Points, in no order, along strands that fork, close into loops and pass close to each other.
Points whose rows are less than 52 apart are linked; no others are. Some points are linked to none.
q_420: [  9   0  -5  -1   0  -5  -8   3 -12  16  27  -2 -12  -5   5  -6   1  -5
  24   5  -4  -1  17 -25   4   2   4   7  11  -5  11]
q_730: [  2  15  12   6   3 -14 -16  -3   8  -4 -17 -12  19   2   0 -29  -5   5
  -7  18   4   3 -19 -12  11   0 -16   0 -13 -13 -12]
q_38: [  6   7  15   2  -5  -9   0  -5  -8   0 -27 -11  13   1   1 -15 -12  -1
   6   5 -24  11  -2  -2  -8 -10  -6   7  -9  -2  -8]
q_203: [ 15   0  -4  -8   2  11 -10  -4  -2 -21  -5  -8   9 -12   4  15  -7  13
 -17  -9 -22  -9 -22   7   5   2  11  13 -11   2  10]
q_330: [-20   1  15  14   7   5 -20   4   4  10   2   8  -3  -4   9  -8  -9   8
   2  17  17   0 -10  -1   5   2 -16 -18  -6  -6 -14]
q_34: [ -3 -16  -7  -1   3  11  12   5   9 -21 -16   5   1   0 -17 -13  -4   6
 -14  -3 -11  12   0  15 -10  17   5 -21 -16  -4   6]
q_618: [ -3  -5 -10  -7  -1 -19   6  -9   3   4  -5 -15  11  15 -28  11   0  -3
 -20 -16  -8 -12  14  12  11 -15 -12  13  13  14  -2]
q_883: [-16 -13  -4  -9   6  -5  18   9  -6   3  -1  -3   3   9 -25  19   4  16
 -14  -9  -6  -8  13  11  22 -11  -5   6   5   7  -4]
q_398: [ -3  10   8   4 -11 -15   5  -6   7  12 -15  -8   6  19  -3   7   8 -14
  -7  -9 -10   3  13  33 -17  -7 -14  25   3   1  -1]
q_264: [-12   2  -4  -1 -19  -3  13  -9 -13   5  -7  20   1   3  -8  -6   4  -4
   0 -13  25  14  10  24   4   3 -14  -9  14   8 -28]
q_354: [ 11 -17 -13  -4 -15  -2   1  -1   5  -8 -12   1   5   8  -2   7  -2 -12
 -14 -12  25   2  -4  -3  19  -3  -5  -1   7   7  -1]
q_736: [ -9  -6  -6   0 -23   4  11   3  16  -2 -15  20   3  16   4  -5   1   2
  -1 -10   4  20  -2  41  -9   6  -9  -6 -14  -6 -14]
q_942: [  5 -10 -10  -4 -11 -29   5 -14 -17  -3   5   6  -4 -13  -6 -10  -7  -3
  15   6 -14 -11  10  -9  -6  -6   2 -22  22  14 -11]
q_84: [  3   5   9  -9  13   2  27   9 -10  14  -8  -3   1  -1  -2 -17   0  -6
  22  -6 -15   8  23 -14   5   5   4   4   8 -19  17]
q_922: [ -7  -1  -8   7  18   9  -5  21   7 -14   4 -18   2  15 -27 -12  -5   2
 -25  -7   2  16   2  -3 -13   7   1  14 -23  -1   8]
q_827: [  6   6  14  -5   2  10 -14 -18   4   7   6   9 -12   2  19  -1  -8 -13
  14  12  33 -19   4  -7   5  11   7 -25 -14   9   0]
q_210: [ -7  -7   5  -2  -4  25 -11   1   1  -6 -12  12  -8 -13  10   9  -8   5
  -7  -8   1   3 -11  27 -11  13  -2  -8 -10  -1  -2]
q_184: [ 10   1  -3  -8  14   5  14   8  11  -1  14  -9   4   5   9  23   7   0
  14 -17  12  -2   6 -20  27 -17  13  -2  -8 -11  24]
q_568: [ 10  16  17   1  -1   7 -20  -7  -1  -5 -27 -14  26   1  12 -15 -11   7
   7   7 -22   6 -15   8  -4   2   1   8 -18 -16 -17]
q_692: [  1   3   9   1   8   5 -16   2  26  -7  -1 -16   9 -13  -5 -12   2  28
 -17  12  -4  -2 -22  -4   4   4  23  -6 -20  -2  -2]
q_154: [  2  -4  -5  18  17   7  -6  11   4  -3 -24  -7  -7   1  -6  20 -10   6
  -9 -19  -3  11  12  21 -34   1 -20   4 -14 -12   3]
q_793: [-14   6   6   0  -6   2  -4  -9 -15   2  -4  19   9   2  -3 -20  -3  -2
  -7   3  11   9  -3  23   0  16 -22 -12  13   1 -25]
q_609: [  7   2  11  -2 -13   4 -11  -6  18  -4  -6 -10   0 -16  15  11   0  11
   4  10 -14   0 -19   1  -9 -16  31  -2 -22   9   6]
q_565: [ 13  -1   8   6 -11  -2  -4  -3  12   3 -18  -8   4   7  18   2  -1  -8
  10  10  11   7 -10 -17   9 -19  14  -9 -17   7   2]
q_156: [ 20  20   2 -13   0   2  -8  -9  -5   8  12 -16  22   2   6   0  10 -24
  -2  -7   2   1  -9 -23   7 -27  17  14  10   2   9]
q_976: [ -9 -11  -2 -16  16  -4  20   9  -7  -5   6  -8  15   8 -16  15  -5  20
 -13  -3 -10 -11  -2  -7  38 -11   1   3  -3   6   4]
q_558: [ 12  17   8  -7  16  17  12   5  -8  10  25   0 -15 -17  14   8  13   9
  16   2 -18 -11   2 -15   0   8  22  20  -1 -11  21]
q_282: [  4   1  -1   5 -17 -18   5  -2   6   3 -27  -7   4  15 -12  12  -3   1
  -2 -14 -10  11  11  28 -11 -21 -17  21  -6   1 -11]
q_229: [ 14   5 -24  11   9  -6   4  -1   9   4  20   2  -7   5   3  28  23   3
 -11 -10  -4 -19   2  -4   1   5  -9  23  24  -3  20]
q_261: [ -5 -14 -10  14 -10 -28 -21   0  -5  -5 -12   2   0 -19   0 -15  -7   6
   4   5 -13  -5 -12  -1 -14  -6  -5 -17  18  -3 -19]
q_870: [ -3 -21 -14   0 -10  -9  10   3   8 -10   9  13  -2  12   0   1  12  -2
   4  12  15   0   0  -9  13   2  13 -22   3   9  -2]
q_450: [ 20   9 -16  -2  -6  10 -11  -7  12  -2  10   1 -16 -22   4  15  -3  -6
 -15 -21  20 -12  -5  -2 -16   7   3  13   8   6  22]
q_604: [  4  -2  -7 -10  20  -1  16  13  -4 -15  10  -7  17   2  -2  18   3  18
  -8  -9 -18  -5 -14 -18  24 -18   8   5  -7  -2  22]
q_372: [  0  -6  -6   1  -3  -5   2  -3 -10  -2  -3   7   8  -5 -14 -16 -19   1
  -1   0  15   7   1 -18  13   2 -24 -14   9   3 -11]
q_605: [ 19 -11  -5  -2   3  -2  16  -1 -17   5  -6   7  -1  -9  27  25   3   9
  28  -3  -6 -19  -1 -29  24  -2   7   5   7  -3   1]
q_316: [ -7 -16  -2  -3 -10  -3  12   1 -13   5   2  13 -14  -6  -1  26  -7   9
  19  -8  11  -2  13  -4  15 -14  -8 -10   5   8 -13]
q_125: [-18 -10   2  10 -24 -11   0  12  10  20  -6  11   2  17   7 -14  19   2
   5  21  -2  12  -5  19   5   5   6  -8   4  -5 -25]
q_91: [ -8  14  23  -8   2  12  -2  -4 -18  17   4   1   6   7   5  -9   0 -18
  -6   5   4  -7   2  12   8  14  -9  11  17  -2   2]
q_463: [-10 -15 -10  -2  19   5  10   9 -17 -15  -1   8  -9  -3 -11  26  -7  11
 -17 -16 -12  -8   9  27 -12   5  -8  -4  -1   6  -4]
q_134: [  6  -6   6 -12 -15 -20   6 -26 -18   9 -12   0   0  -6   3   0 -11 -18
  14  10 -15 -15   8  -2  -3 -16   1 -15  13  15 -12]
q_405: [  3  11  17  -6   4  19  -5   2  12   0  -1 -12   0 -16   7  13  -4  12
  -2  -4 -10   4  -7   6 -15 -10  28  11 -18   2  15]
q_487: [-21   2   8  18   8  -8 -22  14   1   6   5  -3   2   1  -9 -26   4   8
  -3  24 -13  10  -3   3 -13   3  -6  -2   5 -10 -14]
q_787: [  4  11   6   0 -18 -20   9  -7   4   8   8  -2  -2  25   6 -10   6 -24
  19  17  18  14   9 -19  -1 -14  -9   9 -10   8  -9]
q_442: [ -4   1  -4  11   8  -2   4   2  18 -11  28  14 -28 -16   8  -4  15  17
  16  14   8 -13   1  -6 -15   9  21 -27  -8  -2  -1]
q_846: [  6   2   1  -4   2  11  -1   4  -5  -7 -28 -11  22  11  -6 -10  -5   3
 -10 -10 -11  12  -2  19   9  12  -5  17  -3 -24  -6]
q_231: [-11   8  14  -4   4   6  -1  -1 -23  10  -8   4   9   4  -9 -10  -6  -8
 -13  -5   1   1  10  23  -4  16 -22  15   9  -4 -14]
q_576: [ -8   7  -4   1 -15 -14  12   8  -1   1  -5   5   9  16 -16 -17   6  -9
  -6  -7   9  21   5  10  -8   9 -28  21   2  -4 -10]
q_361: [ 16  -1   5  -8  -4  -6  20 -11 -20  -2  -6   3  -1 -12  24  16   3   3
  16   1 -29 -23  -7 -12  10  -1  15   2  10   3  11]
q_944: [-10  -7   0  11  -3 -31 -12  -1  -9   5 -16   0   5  -7  -1 -25  -4   0
   2   5  10 -14  -6  -1   3  -3 -15 -16  21  -8 -31]
q_49: [  3   4   0   5  13  -8 -24   3  16   4   7  -3  -5  -6   9 -14   6  -1
  -4  19  41 -24  -4 -25   7   9  22  -9  -2  -1  -4]
q_836: [-11 -12  -8  -1 -14   4  16   0   1   6  -5  26  -2  14   6  -6  13 -11
   2  -3  30  13   5  19   6  14   0 -20  10   3 -13]
q_933: [ -1  -6  -5   8   5  -2  -5  13  -7  -2  18   4  -7  -8   3   1  16  20
  -8  23 -24  -7 -18 -13  11   3   5  12  13  -8  -4]
q_148: [ -8  -3  13 -14   8  13  26  -5 -12  13 -11  12  -4  -2  -1   1  -6  -6
   4 -12  11 -12  18  15  11  16 -16 -11   8  -8   2]
q_804: [  2  -9 -11   0  -4   1   8  11  -6   0  -7   0   0  -6 -19 -15   1  -6
  -7  -7 -15  18   9  -1 -12   8  -4  10  17 -13   8]
q_699: [-10  -3  -6  -4  21   7  12  14   4  -8  11  -9   0   9 -26  -9  -9   3
 -11  -1   1   5  11 -15   7   0  -4  -3 -12   2  17]
q_721: [  0   1  -3  -8   0   6   0  -3 -28   5  14  15 -12 -20   6   8  -4  -6
   8  -6  -9 -10   7   5 -12  17  -5   6  26  -1   5]
q_784: [  4  -6  12 -12 -10 -10   4 -20 -19   8 -11  -3  -1 -12  15  14  -6  -3
  12   6 -31 -21  -3   4   0  -8   9  -4  11  15  -3]
q_868: [  8 -17 -17  -4  -8  -4  27   3   3 -18   5  14 -15  -2  -2  21   6   6
  -7 -14 -10  -8   2  11   3  -2   1   0   8   6   8]
q_469: [  0   5  14  -3  15   9  14   3 -14   8 -24   1   4  -9   1 -10 -21   2
  13  -6   1   8   9 -17   1  10 -30  -1  -4 -12   2]
q_71: [ -3 -10  -1 -10  -4  -9  -4  -1 -18   1 -11   0  15  -4 -24 -11 -11  12
  -9   2 -12   0   2  -1  19   0 -11   0  12   3 -16]
q_516: [ -3   5 -13   9   9   4   0  -2  20  12  14  -7  -6  10  -5  18  19  -3
  -7  -9   4 -10  13   5  -5   7  -7  10  19  -2  23]
q_878: [-13   3  -6   6 -10   5  -9  -3   2  -3  26  10  -9   9   1   5  -1 -15
   5  -4  26  14   6   9  -9  -8  -7  -3   6  15  -4]
q_805: [  0  23  10 -10  13  11  -9  -3  12  -1  22 -18  12   3   2  21  14   2
 -17 -10   1 -15 -11   7   4 -14  23  21  -4  10  18]
q_684: [-12   2   1  -5   3  -9  17   2   5  -8  14  -8   5  23 -23 -12  -7 -11
  -3  -2   3   6  16 -11   5  -8 -14   2  -6  11  11]
q_323: [-13  -6   9   2   4  21 -16   5  -5   4   2  10  -5 -12   8   7  -4   9
  -6  10   3   2 -16   9   6  12  -8  -4   0  -6  -5]
q_567: [  3  10  13   3   3  10 -11  -8  17  11  14   7 -11  -6   7 -14   0  -1
   5  12  41 -12   2 -13  -2  20  16 -20 -12   6   0]
q_337: [-16   0   0  -1  12  10  25   1 -11   1  -3  17  -9   4 -11  -7  -4  -7
   1 -14  15   9  20  19 -11  15 -20 -10   8  -9  -1]
q_900: [ -2  -9   3  -5  11   8  17   6 -13  12  -9   9 -16 -20   9  -3   9   5
  21  11 -23  -2   2  -5  -5  16   8  -4  14 -21   6]
q_521: [-16   8   8  -1  18  15   8   9  -7  -1  15  11 -13   5  -8 -13  -5  -9
   4  -1   9   7  19   5 -15  14 -11  -6  -2  -4   6]
q_169: [  9   3  -4 -10  11  22 -10   2   6 -18 -20 -13  21  -1   0   4  -5  11
 -17 -20 -10   0 -13  14  10  12  10  10 -12 -18   6]
q_150: [ 11   7  -3  -5  -7  17 -12 -11  17  -6   2  -1  -7 -17  -7  -2 -12  -6
 -19 -17  22  -1  -9   4 -18   7   4   2 -11  11  12]
q_194: [  7  10  13   1  13   1 -16  -4  19  -2   6 -17  11 -15   5   0  -1  23
  -7   9   6 -11 -24 -24  13  -9  22 -10 -16   3   3]
q_67: [ -5 -13   3  11 -16 -11   6   3  -7  10 -13  11 -10  -4   4   8 -11   7
  27   1  13  10  12 -11   4 -20 -15 -14  -1   4 -25]
q_648: [ -4  -7  14  11   0  -8 -10   6  13  10 -22  -6   0   6  24   2   3   5
  10  17   9  -8 -11  -6  12 -12  15 -19 -10  -5  -6]
q_865: [ 17  12   6  -5  10   7 -12   2   2   0   0  -8  23 -15  13   0   5  12
   2   1  -3  -8 -28 -30  18 -11  22  -8  -1  -5   3]
q_68: [ -3   6   0  -5 -21 -10 -10 -10  -5  -6  -3   0  15  17 -16 -17  -2 -10
 -11   6  -1  13  -3  16  -1   3 -24  20   0  -1 -28]
q_956: [  2 -11  -8   5   1  -6   1  -1  -1   1  -9   3  -1 -11  -2 -12  -8   3
   7   5   4  -5  -1 -24  11   8  -7 -24  10  -6   1]
q_655: [ 12 -19 -10  -8  -9  -7  -1  -7   5 -12 -10   6   7  12   4  12   2  -7
 -11  12  23  -9  -8 -13  26  -3  14 -16  -3  17  -1]
q_685: [ 18   7   3  -7   5   6  -2 -21  -8  -8  14   5 -14 -19  23  18 -14   7
  19  -1  -2 -37  -7 -21   3   5   6  -9 -22  16  12]
q_416: [-23  -1  17  -4  30   1   1   7 -16   4  16   0  -4   5  -7  -2  -3  13
  -5  26 -22 -14   8   0   6   9   6 -13   1   5  -1]
q_935: [ -7  -3  11  11 -15  -5  -5  11  10  21  -7  10 -10   5  22   0   8  -3
  15  21   3   8  -2   5  -6  -5   9 -10  -3  -2  -8]
q_78: [ -2  -8   1   8  -2 -12 -14   0   1  -7 -15  -9  -5 -22   4  -9  -7   7
   9   9 -31 -12  -9  -1 -22   0   9 -13   1   2  -1]
q_468: [  1  -7 -21   7   1 -10  15  -1 -10 -17  32  20 -15  -5   0   2   8  12
   9   9  -9  -3   2 -10   2   0   0 -11  15  10  -6]
q_646: [  2  10  12  -4 -11  14 -12   0  -1   2 -20  -4  22  11   7 -18  -5   3
  -3   8 -11   9  -9  27  10  19  -1  12  -5 -20 -17]
q_36: [ -5  -4 -11   4  22  -5   1  -3  -6  10  -1   3  -3   4 -16  32   1   8
 -17 -13  -6 -15  19  23 -10   8 -17   2  14   8   3]
q_322: [ 15  11  -5   2   1  15  -4   4   1   6  30   3 -21 -17  11   7  12   7
   3   5   8  -8  -6 -20  -2   9  19  22   3  -3  12]
q_126: [  2  -4 -11  -2 -13   0  -9  -3 -23   6  10  14  -2 -14  -1  -4   3 -10
  -3  -6   1   5  -1   6  -5  11  -9  10  37   0  -7]
q_757: [  0   1  -7   0  -7  23 -10  -5  12 -19   6  13 -11 -20   0   6  -8   8
 -14 -12  18   7 -14  16 -17  13   4 -15 -13  12   5]
q_285: [ 13 -23  -9   1  -4   1   9   3 -13   3  -6  12 -12  -5  17  31  -1   4
  23  -4  14  -5  11 -19  16  -3   4   3   4   1  -6]
q_845: [ -2  -7   5   8  12  19  -1  11 -13   4 -29   0  -1 -16   0  -2 -20   6
   6  -9  -7  18   0  -5 -12  10 -25   9  -8 -16  -8]
q_174: [  7  -6  -2  11 -15 -19   0 -10  -5   8  -2  15 -12   3  13  -5  -8 -12
  35   6  17   8  18 -10 -14 -12  -5 -23   0   8 -17]
q_458: [ -3   9  -3   2  18  19 -10  17  10   0   9 -15  -5  -5 -16  -1   4   6
 -20  -9   2   9   1  -3 -13   5   6  24  -7  -6  15]
q_747: [ 12  -7  -7 -10 -13   8  -4  -4  -7  -2 -12   5   9  -7   0 -15   6  -5
 -17  -1   3  -2 -14   0  16  26   4  -1  18  -7   1]
q_159: [ 21  11   6 -10   8   0  -5  -1  -8   4   3 -12  24  -2  11  -2  -1  -6
  17  -7   3  -6 -10 -40  17 -22  17  -8   2  -2   9]
q_160: [  0  -2 -12  20  23  -7  -1  -1  -5  14  -3  -9  -1  19 -24  21   2   5
 -16 -11  -8  -2  26  13 -24   7 -18  -4  10  13  -1]
q_334: [  8  10  -2  -4  -9 -12   6 -10   9  -2  16 -12  -1  17  -8 -11  -5 -28
   8  -4  12   5  13 -20  -1 -17  -9  13  -7   8  10]
q_123: [  8  25  14 -10   3   0  -4  -7  -7   8   5 -15  25  12   4 -12   6 -22
  -6  -4   6   4  -8 -11  14 -14  -3  21   7  -3   3]
q_288: [ -1 -10 -12   4  11  -4  -2   7   1  -3   7   7  -8 -13   1  -8   9  14
  -3  18  -1 -11 -17 -21  16  13   0 -11  11 -13  -3]
q_215: [  1  32  23  -7  15   5  -6  -6 -13  16  -7 -15  18   8   4  -3   5 -18
 -10 -10  -2  -5   3  12  -3   2 -11  27   9  -6   9]
q_208: [ -4 -17 -12  -1 -23   9   9   7   7   4 -11  20  -7   4  12   9  14  -7
  -3  -8  13  15  -6  28  -2   8   5  -3   5  -4  -9]
q_947: [ 14  -7 -33   7  10  -5  14   6  -8  -3  17  14 -12  -7  -5  21   5  13
 -14 -16  -7 -19  -4  -3   3  -1 -21  24  24  -6   7]
q_225: [  8   8  -3  -3  21  16  19  13   9   8  -9  -9   0  -5  -3  -4   7  -5
  13 -18  -1  13   9 -15   3  -3   1   8   1 -30  27]
q_230: [  0  -2  16  -5  -2   3   5 -15 -10  12 -24   6   2 -16  21  -6  -8  -6
   9   3  -6 -22  -7   3   5  18   2 -21  11  -3   0]
q_418: [ -5   1   4  -4 -17   0 -23 -23   1   1  13   5   0   5   9  -3   6 -20
 -11  19  13  -6 -13   9  -6  -3   7 -11   0  20 -16]
q_575: [  6   4   5  -9   3  14  -1  -8 -14   1  -3   7  -6 -20   7  -4  -8  -6
  -1  -3  -8 -14  -1  -3  -8  20   0  -5   7   2  14]
q_620: [  4  -4   3  10 -13  -7  -6   1  17  -6  -9  -3 -15 -27  15   2   4  14
  11  11 -26 -10 -16  -2 -25  -3  22  -9  -9   5   4]
q_327: [  0   4   4  -9  20  18  17  11 -10   7   6   2 -16 -13   8  13  13   4
   8   2 -19  -2   1   0  -1   9   8  18   7 -20  19]
q_840: [-11  12  16 -12  -6   8  -7 -19   3   2  11  -6   1  15   1  -5  -4 -24
 -15   7   8  -6  -2  11  -1  -8  -2   4 -10  17   0]
q_13: [  2  -3  -3  -6  17   1  10  10 -11  12  21   0 -15  -6  -4  -4  -2   3
  28  -1 -18   1  25 -22   8   2   2   7  -1 -14  18]
q_82: [  1  -7 -14   3  -9   4   9   7  10 -22 -14   5   5   8 -21 -24  -5  -3
 -15  -9   2  23  -2  15 -16  11 -10  -5 -13  -5   1]
q_570: [ -5   9   8  15   0  -3 -33   6  10  12   2  -1  -1  -5  11 -18   1  -3
  -5  21  29  -4 -15 -13   2   2   0  -6   0  -4 -13]
q_872: [-31 -10   6   6  -5  -4   1   8   6   6   8  12   2  16  -3 -13  17   6
  -2  23  -3   6  -4  21   6   8   5 -20   6   0 -16]
q_25: [ -1   6   3  -3 -25   6   1 -11  11  -9 -12  13   0   9   7 -13  -5 -15
  -3  -4   6  11  -9  35 -21   4  -2 -14 -20  11  -6]
q_821: [ 14  -1 -12   3 -16  11 -16   5   3  -2  14   7 -17 -15  12  15   6  -5
  -4  -4  15   3 -11  -5  -8   6   9  12   6   3   7]
q_55: [-15  16   8  -4  -6   4  -1  -9   7  -1  19   4  -4  17  -3   0   2 -22
  -5  -6  21   0   5  15 -15  -1 -12   3  -6  13   6]
q_812: [ -2  -3 -13   9   2  -3  -1  13  10 -24  -9  -6   8  18 -26  -9 -11   3
 -17 -13   2  22   6  12 -12   1 -20  11 -20  -5  -7]
q_997: [-13   8   9   7  14  15  -5  10   4   4  18   3 -14  -6  -7 -12  -9   4
  10  12   2  11  13 -14 -13   6  -3  -9 -12  -4   7]
q_178: [ -4   6   8  11   5  -1 -28   6  21  -4  -6 -20  15   4  -5 -19  -6  18
  -8  19  -7   6 -18  -4   6  -6   5   0 -20  -9 -10]
q_497: [  2   3   4  11  -4 -35  -6  -6   2   3 -18  -6   6   2   2 -24  -7  -6
   3  17  13  -5  -8 -17   5 -10 -20  -9   1  -5 -21]
q_287: [ 16   9 -10  -7  15   9 -13   2   6 -21   4 -20  14  -4  -5  17   2  19
 -29 -16 -17  -9 -17   6  -8  -4  25  27 -16   5  13]
q_85: [-18 -20 -10  -5   9   4  21   4  -9 -21  -6  14  -2   4 -21   3  -4  10
 -11  -8  -9  11  10  23  -6   7   0 -20  -2   7  -8]
q_626: [ 11   6   5  -7   4   3  12  -4  11 -20 -26 -15  20  10  -8 -11 -13   0
 -13 -15  -5  10  -4   3   5  -6  -3  -3 -32  -2  11]
q_820: [ 18  -9 -32   1  -4 -14  12   6 -16   1  26   8 -16  -5  -1  14   4   3
   7 -10  -6 -11   8 -20   7  -8 -10  24  21  -3   7]
q_462: [-12   4  -4  -6  -9 -18   4 -20   3   7   6 -11   6  23 -21  13   2 -18
 -14 -11   5  -9  16   8   2 -24 -20  18  10  20 -13]
q_539: [ -1   6  10   4   7  -2  -6   6 -12  18  -5  -3  -8 -21  12 -14   4   3
  16  17 -24  -6   1 -13 -11  10   9   0  18 -17   8]
q_108: [  1  12   4   2 -11   8  -5   1  15   3   7  -5   3   0 -10 -23   5 -10
  -7   4  12  11  -4 -13  -8   5   8   9  -1   2   8]
q_691: [  5  -2   3   4  -2   1   4   8  14   6  14 -11  -8   9  10  11   3  -7
  21   0  10  12  14 -21  12 -19  12   5 -12  -4  18]
q_649: [  0  -1  10 -11  -5   5  12  -7   7  -8   0  -5  -5   2   7  11  -2  -1
  -2   4  -3 -11  -5   4  12  -4  15 -12 -13  12  19]
q_765: [ 16   5  -1  12 -15 -20  -8  -9   3  11  -6   1  -7   8  15  -9  -2 -24
  27  19  20   5  13 -21 -14 -18   2  -6 -11   8  -8]
q_309: [ 13 -14 -22  -8  -6 -15   7  -2   8 -11  -3 -11   9   3 -10  11  -8  -4
 -11 -18   4  -1  -4 -15  19 -17  -2   4   4   7  14]
q_216: [ -8  -2 -10   7   2  10   5   1  15  -6  22  20 -22  -3  11  -8  18   0
  20   7  25  11   6   3 -12  11  20 -33  -7   3   0]
q_380: [-22 -11   7  -3  -6   6  -5   5   5  -5   7   0   6  17  -7   3   5  10
 -10  15 -13   5  -5  28  10   5   8  -2  -9   3 -10]
q_970: [ -8  11  14  -8   4  15  -7  -2  11  -7   3 -14  16  13   6  18  13   5
 -17  -5  -5  -6 -14  23  16  -5  19  12 -10   0  10]
q_382: [  1  -7  14 -13  -7   5  20 -11 -10   9 -21   5  -1  -3  12  11  -7  -7
   7 -13   7 -13   7  10  18   6  -4  -7   8   2   3]
q_179: [ 18   0   0   5   4 -13 -12  -4   4   3 -20 -12  12   1  16  -2  -3  -9
  19  10  15  -5  -4 -40  12 -22  13 -12  -6   2   0]
q_509: [-15 -11  -7   7  -4   1  11   8   8   4  23  14 -15  13   2  -6  15  -3
  22  10  17  13  14  -6   5   5   6 -19  -1   0  -1]
q_938: [-13   0 -12   0 -16  -2 -15 -15  -9 -13  22  10   2   5   1  -1   1 -11
  -7   2  11  12 -10  20  -9   0   1  -9  17  21 -15]
q_740: [  5   3  -7  21  15  -6  -1   5   7   1 -12 -13  -1  21 -17   9   7  -7
 -18 -13  -6   8  16  20 -35  13 -15   3  -5   1   2]
q_818: [  5  13   7   5  11   5   7   4  13   7 -13 -12   8   7   3   7   2  -5
  -4 -20   6   5   6   3  -1  -8  -8  11  -1 -14  22]
q_755: [-13   7   5 -11  -2  -9 -10 -15  -6  -5  11  -9  14  22 -20  -2  -8 -17
 -21  -1   4   2   6  13  -1 -13 -30  23  -5  14 -21]
q_943: [ 17  17  16   3  -1   7   6   5  16   3  -5 -13   8   5  15   4  -1  -6
  22  -9  17  16   0 -24   4 -26  12  -1 -22  -3  13]
q_340: [ -1  -5   6  -4 -28 -10   4  -4 -11   6 -22  -8   4   1 -14  11  -7   9
   7  -6 -20   5   8  18   6 -28  -2  15  -2   7 -25]
q_74: [  0 -11   9   5 -23 -10  -2  -2  -6   8 -28  -7   8  -5   3   1 -12   9
  14   5 -28  14   1   5  -3 -16  -1   4  -2  -1 -16]
q_613: [ -1  17  13 -10   1   9  -2  -6  15   2  21 -18   2  -1  -5   5   7   0
 -10   0  -4  -2   0   2 -17  -9  34  21 -12  17  17]
q_486: [  1  -1   1   4  -8  -3 -10 -13  15 -10   4   5  -5   1  -1  -7 -19  -9
  -1   7  21   4  -9  -6  -5 -12  -9 -24 -19  17  -3]
q_817: [ -8 -19  -5   7  -5  -6 -20  -3  14 -24  -6   4   3  -6   0   2  -7  22
 -10  12 -12  -8 -23   9   7   3   1 -22 -11   1 -15]
q_70: [  4  -2   5  10   3   8   1   8  -4   0 -38  -9   2  -5   5  12 -17   2
   4 -25 -11  15   5  13 -21   1 -21  18 -13 -14  -2]
q_902: [ 19  -9 -24  -2 -12 -15   1   5 -11   5  19  -1  -8  -2  -4   3   1 -13
  19  -8   0   3  17 -23   3  -5   3  13  21   2  12]
q_695: [  6  -2 -29   5  -2   3   6   2  -6 -17  42  21 -18  -2   4   4  20  -3
   3  -3   8   2  -2  -9  -6  11   4   9  21   5   1]
q_109: [ -4  14   5  -1  -8 -20  13   8  -7   0 -15  -4   7  20  -9 -10   9 -13
  -4  -4  -8  16  14  25 -26  14 -17  28  -9  -6  -9]
q_198: [  2  -6 -22  13   2 -36   0  -9 -10 -18  18  13 -16 -13   8  -4   5   6
  20   7  -9 -12   2 -10 -13  -5   9 -24  21  10 -10]
q_688: [-13  -1   9  -3   2  16 -10  11   8  -3   8  -9   5  10   1  11  11  12
 -14  11 -18  11  -9  20  10  -1  18  15 -14  -3   4]
q_593: [-20  -2   4   6  22   2   3  10  12   1  24   9 -24  -8  -5 -15  10  12
  17  23  -4  -3   9  -4 -10   8  11 -27  -8 -11   5]
q_452: [ -5  -9  -2  -4  -1  -1 -13  10 -12  -1   5  -5  13  -1 -10  -3  -3  12
 -13  11 -24   6  -8  -3  15   3   0  13  11  -2  -6]
q_306: [ 15  -2 -20  -4  14  -6  16   5   9  -9  12 -10   5   4   2  26   2  10
  -1 -19   1 -13  -4 -21  25 -20   0   8   0  -2  26]
q_630: [-10   6  18  -4  14   1  -3   7 -20  11   5  -5  -2  -4   0  -5  -4   1
   4  19 -26  -5  11  -1  -7   5   9   2   8   1   7]
q_296: [ -4   6  -3   5   6  13   0  10  17   7   3  -7  -5   1  -3   9  15  -2
 -11  -9   1   5   3  11  -8   3   0  17   4 -10  21]

A fork is a point with three links, a tip a point with one. Leave the first point through the second and follow the links. Name the first fork or tip that comes.
q_757; q_210 => q_827
q_787; q_765 => q_695
q_870; q_509 => q_126
q_194; q_692 => q_565
q_516; q_229 => q_296
q_942; q_134 => q_922
q_85; q_463 => q_469
q_74; q_340 => q_306
q_330; q_323 => q_416
q_264; q_793 => q_159

A piece is two or more points that can be reached from each other along the links. Count, over all rows, the pieces, the separate loops (a circle has one, a figure eight two, a Y none), the forks (points with three links) and the tips (points with one).
pieces => 5
loops => 4
forks => 5
tips => 7

A tip is a point with one link. Name the tips that can be reached along the links from each point below, in the order of the rows.
q_576 => q_126, q_25, q_287
q_922 => q_469, q_695
q_630 => q_827, q_416
